Points on a hilly landscape, in no order, each with its height.
From any point a climber takes the steepest step (rise divided by distance) to one of its 2 nearest points. It stops when none of these is higher. Distance is the straight distance between rows; heights are no part of it.
j_148: [126 115 142 167 127 141 125  94 126 168 164  84 124 143 143 139 146 135
 204 138]  height 1.77
j_285: [136 101 185 128 150 195 136 148 116 109 143 122 128 179 181 126  94  79
  79  93]  height 2.75
j_167: [131 154 155  71 119 162 141 138 133 115  92 121 146 146 123 163  84  77
 149 103]  height 2.67
j_553: [137 133 148 137 105 146 125 120 150 111 135 156 125 155 162 123 115  98
 137 128]  height 2.80
j_293: [130 110 134 122  63 133 149 158 111 124  88  73 133 133 104 112 147 153
  92 156]  height 4.15
j_294: [154 103  78 112 116 107  97 117 119 130 167 164 128  96 115 111 126 152
 132 155]  height 5.29
j_412: [132 147 147  96 133 125 131 122 155  98 126 187 116 131 136 141 114 111
 107 135]  height 2.91
j_576: [ 91 127 119 165 107 117 159 159 131 141  62  92 131 140 149 140 153 162
 115 169]  height 4.03
j_220: [134 104 102 101 189 127 101 132 119 118 142 173 135 141 145 123  99  96
 114  85]  height 5.33
j_250: [115 152 102 190 100  64 160 125 153 132 106 128 109 122 169 130 169 177
 157 170]  height 1.42
j_191: [112  83 131 163 128 153 139 143 135 149 101  97 119 167 163 111 132 139
  91 153]  height 2.41
j_797: [153 139  89 151  92  91 158 123 113 139 124 100 101 147 146 123 146 148
 173 146]  height 1.70
j_471: [120 135 187  76 145 198 138 136 126 112  92 126 144 125 115 158 106  66
 101  78]  height 2.76
j_908: [136  89 170 174 172 152  90  99  92 134 216 111 124 135 128 119 146 127
 122  91]  height 6.40
j_935: [ 96 187 132  73 124  99 146 145 153 118  70 123 117 140 136 152 110 111
 138 151]  height 5.11
j_116: [ 92 106  99 191 153 108 173 143 136 171  76  75 121 144 148 141 167 178
 142 167]  height 4.31
j_755: [159  94  74 113 112 141 124  97  88 156 172  89 126 140 107 108 170 160
 159 164]  height 5.01
j_594: [119 101 119 139 134 154 155 107 113 186 142  50 127 157 155 151 157 137
 209 147]  height 1.64
j_149: [137  99 168 158 129 187 129 130 124 123 159 113 124 189 171 104  91 101
 126  99]  height 2.69
j_246: [103 121 156 152 139 154 138 145 150 147  98 120 144 130 183 157 112 106
 158 126]  height 1.29
j_174: [133 138 168 187 172 117  83  76 118 142 211 127 134 111 122 131 144 137
 196  92]  height 2.10
j_587: [137 120  49 118 107  83 157 144 107 138 109 121  94 166 101  84 124 175
 108 159]  height 5.92
j_222: [135 132  65 121 130  68 108 117 137 130 130 189 131  88 116 108 122 156
 134 168]  height 4.75
j_499: [131 143 224 143 123 195 148 137 105 112 159 117 152  88 122 146 145  89
  77  74]  height 3.01
j_746: [136 185 112  50  90 108 132 138 145 102 122 160  99 142 105 120  91 106
 124 168]  height 4.93
j_380: [ 82 113 125 138 126 140 157 165 139 127  74 113 110 194 149  91 116 153
  64 167]  height 2.31
j_487: [129  97 135 183 172 138  87  73 117 142 231 139 108 144 124  96 148 146
 146 107]  height 6.44
j_319: [149 173 166 108  82 160 123 114 121  93 152 160 149  94 108 140 113 101
 142 112]  height 4.01
j_620: [131  81 127 160 113 160 119 133 119 147 131  87 130 149 145 132 154 138
 126 146]  height 2.55
j_126: [134 123 140 179 119 127 124  96 148 124 167 147 113 156 171 111 120 126
 164 126]  height 2.66
j_354: [137 103 146 132 103 150  99 125 105 130 140 101 167  62  84 137 152 120
 144  98]  height 3.26
j_963: [149  70 125 147 117 178 103 112  91 139 171  96 129 148 117 114 146 131
 129 120]  height 2.71
j_357: [123 159 208 169  92 132  86 113 120 115 205 142 110 118  94  84 118 140
 141 105]  height 6.75
j_239: [106 141 137  79 126 113 111 150 143 122  78 145 147  76  98 149 141 135
  95 148]  height 0.62
j_436: [116 158 183 117 146 153 148 136 185 123  91 158  84 160 141 174 141 100
  75 175]  height 3.55
j_217: [142  77  54 122 161 110 109  90 146 151 155 153 113 148 118 113 141 145
 147 129]  height 6.81
j_427: [133 174 172 129  48 128 154 128 154 104 103 115 127 108 134 151 145 120
 151 150]  height 3.75
j_727: [147 147  98 188 103  70 168 128 121 146 113  94 102 136 142 133 179 192
 172 173]  height 1.55
j_544: [ 85 158  58 100 153  81 143 131 134 126  89 121  95 164  90  72  98 147
  89 160]  height 6.41
j_314: [110  85 129 162 189 106 104 123 157 156 116 146 151 104 172 164 151 127
 132 109]  height 1.02
j_895: [128 118 113 110 129 108 117 132 156 102 123 187 118 155 135  96 119 131
  89 151]  height 3.02
j_483: [ 94 146 139 102 118 139 146 164 143 105  78 119 108 174 130 118 118 126
  65 169]  height 2.27
j_395: [123 179  83 123 138  59 178 163  97 132  61  79  89 154 125 110 132 169
 148 134]  height 3.74
j_724: [134 148 208 114 157 193 167 134 112 106 150 141 139  92 117 172 141  83
  41  70]  height 2.94
j_802: [149 147 184 151  58 145  93 115 121 100 175 127 139  96  84  94 123 140
 147 110]  height 6.50
j_364: [151 153 192  78 111 179 138 131 139  95 127 164 115 120  98 149 123  87
  67 139]  height 4.47
j_694: [124 149  59 101 116  88 158 162 105 117  94 125  81 186 103  60  97 160
  84 150]  height 6.19
j_599: [134 131 168 198 154 111  83 106 116 118 224 161 143  91 133 120 140 136
 156  82]  height 2.25
j_913: [111 110 174 173 124 179 139 141 137 156 132  81 142 139 172 143 104 101
 163 121]  height 1.39
j_456: [ 96 126 111 177 137 105 169 134 179 154  95 126 117 150 194 149 114 142
 176 147]  height 1.18
j_556: [128 132  33 103 174  65 164 102 118 168  96  94 108 151 116 127 158 162
 170 133]  height 5.55
j_827: [147 109  31 122 155  84 159  88 139 160 131 131 101 155 128 106 144 172
 159 142]  height 6.10
j_526: [173 174 159  56 111 176 136 138 119 114 136 190 119  88  72 142  97  86
  82 133]  height 4.59
j_910: [138  88 118 111  93 134 105 138 100 153 115  99 159  69  86 132 162 149
 118 139]  height 3.59
j_818: [ 98 148  46 137 182  62 162 111 142 152  69  98 100 161 121 106 128 169
 145 130]  height 6.07
j_883: [125 131 175 146 101 155 132 117 139 129 113  97 158  93 136 171 122 100
 178  96]  height 3.46
j_291: [132  96  86 138 109 108 118 138 110 152 118 107 132 121 102 129 185 175
  98 183]  height 3.62
j_4: [144 117 106  81 180 121  94 145  91 120 159 196 152  84 122 131  85 104
  96  95]  height 4.97
j_66: [156 147 146 160 144 117 101 106 137  94 202 198 124 107 137 116 123 130
 138 103]  height 2.40
j_23: [105 116 139  68 142 146 116 155 129 110  97 120 123 171 121 114 100 112
  45 138]  height 2.23
j_682: [147 123 147 165 193 148 115 123  95 121 191 142 159 120 160 154 119 101
 148  48]  height 5.87
j_976: [138 114 126 176 146 119 110  96 149 115 172 182 110 127 171 116 128 117
 130 111]  height 2.54
j_875: [120 120  94 131 127  89 125 128 158 118 120 184 111 124 120  82 127 168
  52 168]  height 3.14
j_897: [ 92 108  83 106 207 105 104 111 164 142 100 133 123 157 131 103 101 110
 102  98]  height 5.82
j_539: [ 78 185  68 148 169  54 176 119 163 133  56 113  89 157 122 100 110 172
 124 138]  height 6.39
j_649: [123 100  93 154 109  95 114 132 144 120 127 148 119 120 137 103 165 177
  94 175]  height 3.33
j_715: [132 123 172 132  49 157 139 147 122 110 110 101 140 123 127 121 143 129
  94 158]  height 4.27
j_433: [139 126 183 154 116 178 111 117 108 115 149 110 168 106 128 141 121 110
 150  70]  height 3.27
j_145: [136  97  98  81 102 137 116 151  98 131 115 106 137 161  98 100 101 118
 105 132]  height 2.06
j_304: [139  85 133  82 125 155 107 153 111 107 118 139 129 152 116 107 113 107
  56 116]  height 2.17
j_546: [131  81 119 150 139 182 135 124 127 152 136  99 123 201 168 119  95  95
 160 117]  height 2.59
j_214: [161 157 156 113 139 153 118 133 108 102 151 176 177  80 105 145 101  98
 143  72]  height 4.26
j_725: [134 112 176 190 191 158 115 124  84 134 212 116 140 138 154 135 120 109
 115  55]  height 6.15
j_568: [117 138 198 191 127 116  75 101 122 135 215 151  86 134 111  98 123 144
 168 117]  height 7.10
j_493: [167 130 101 124  70 126 105 115  96 125 181 134 144 105  90 114 111 128
 188 127]  height 2.00
j_421: [125 129 207 169 140 162 105 134 116 113 165 109 154  89 141 141 147 115
 103  79]  height 3.11
j_625: [159 110 123 126  92 122  96 130 112 111 162 147 146  91 109 116 145 142
 119 140]  height 5.76
j_876: [133  91  95 107 100 127 123 155  96 147  96  81 146 119  83 129 163 164
 100 153]  height 3.92
j_882: [102 104 164 102 151 135 114 158 138 116  91 125 145 100 136 157 140 117
  78 126]  height 0.53
j_565: [130 184 190 124  37 158 140 116 147  94 133 145 138  74  97 137 141 106
 149 122]  height 3.85
j_591: [122  95 150  93 161 148  95 149 116 137  98 107 174  86 120 155 132 107
  88  84]  height 0.46
j_303: [121 108 127 154 125 158 166 142 129 178 109  67 139 166 169 151 105 110
 202 136]  height 1.51
j_809: [178 154 130  95 166 146 126 137  80 111 168 185 165  67 100 142  87 101
 106  65]  height 4.57
j_356: [115 107  71 143 159 108 180 122 120 185  86  65 112 157 147 143 178 167
 167 164]  height 4.65
j_937: [115 119 176 182 153 145  98  95 120 155 178 104 139 109 142 147 148 126
 197 104]  height 1.94
j_680: [ 97 168 108 151 124  91 183 166 114 127  43  89  96 154 130 119 139 173
 121 163]  height 3.86
j_375: [138 152 181  94 178 162 146 149 112  99 135 165 138 112 137 183 107  80
  72  74]  height 2.88
j_414: [142 178 194 112  95 142 147 122 176  99 117 166  99 138 132 171 143  94
 109 167]  height 3.60
j_156: [148 104 142 149 187 139 123 120 111 115 166 166 143 132 161 134 108  98
 109  68]  height 5.61
j_444: [156  90 125 119 116 185  98  87  77 159 193  79 141 133  78 116 148 132
 161 114]  height 2.87
j_865: [120 113  65 117 144 101 149 129 118 171  92  83 135 151 140 143 156 139
 175 134]  height 5.03
j_778: [121 159 167 110  74 130 151 141 149 124  75  99 156  96 133 167 126 110
 163 129]  height 3.64
j_762: [159 141  95  88  86 108 119 132 102 127 124 123 148  84  99 140 117 126
 186 120]  height 2.26
j_675: [102 127 101 191 132  91 179 124 174 143  78 130 103 154 172 120 132 167
 137 163]  height 1.28
j_769: [ 99  92 127 168 166 126 135 132 171 154 109 138 128 131 193 144 122 121
 148 132]  height 1.17
j_47: [118  84  62 121 192 102 120 105 158 151 119 145 128 155 140 122 121 132
 133 117]  height 6.24
j_912: [125 166  60  99 115  62 125 127 150 120 118 181 108 118 118 102 101 146
 147 158]  height 4.37
j_906: [146  92  93  82 153 130  81 144  91 146 129 141 164  69  88 137 124 125
 125 110]  height 0.18
j_200: [121 122 186 102 169 181 134 150 122 113 111 132 137 137 157 158 103  80
  70  82]  height 2.82
j_71: [133 111 142 190 124 115  88  75 141 124 225 147  88 143 136  81 139 152
 141 121]  height 6.71
j_761: [121 109 135 145 147 107  91 123 148 123 126 144 159  78 148 163 160 132
 133 125]  height 0.87
j_119: [ 75 192  69 119 169  69 152 106 179 114  85 141 104 149 112  88  96 144
  91 152]  height 6.61
j_453: [ 99 131 113 112 141  78 104 152 150 127  91 135 158  84 123 147 150 145
 119 147]  height 0.72
j_481: [120 165  94  94 129  74 131 122 179 112 103 176 119 139 144 128 103 118
 161 137]  height 4.12
j_833: [131 139 173  93  67 169 137 143 134  96 110 133 131 117 103 133 130 108
  95 131]  height 4.38
j_744: [ 82 164 103 113 153  91 144 143 159 120  62 122 114 148 142 134 120 132
 124 155]  height 5.25
j_813: [ 87 113  97 104 160 112 111 144 146 131  73 119 134 150 148 113 124 117
  97 134]  height 5.49
j_635: [153 133 148 131  57 147 116 133 105 107 163 121 142  73  78 100 132 137
 122 136]  height 6.17
j_374: [142 197 160 101  65 114 160 134 160  91  99 156 102 126 136 158 131 117
 140 182]  height 3.66
j_236: [137 128 115  94 115 124 120 137 125 129 108 125 149 129 127 160 103 107
 176 108]  height 2.52
j_740: [141  93 141 140 116 161  98  99 102 148 167  77 157  99  83 132 169 125
 182 107]  height 3.04
j_794: [161 140  95 139  73 101 129 116 112 118 162 120 122 139 131 109 129 136
 167 147]  height 1.82
j_791: [141 102 140 110 164 142  99 143 100 117 146 140 176  73 114 151 131 112
  97  82]  height 0.37
j_564: [161 174 135  49  77 155 129 135 125  99 131 180 119 106  85 136  86 107
 121 154]  height 4.76
j_782: [111 218 117  52 118  99 154 139 159  99  88 129  88 151 115 133 102 103
 127 175]  height 5.02
j_609: [160 107  53 108 100 109 138 135  92 149 140 105 113 139  97 106 146 159
 136 152]  height 5.46

For each start below, name the point where the climber stops.
j_236 | j_427
j_453 | j_876
j_976 | j_876
j_293 | j_217
j_483 | j_876
j_456 | j_427
j_782 | j_217
j_546 | j_427
j_214 | j_568
j_912 | j_568
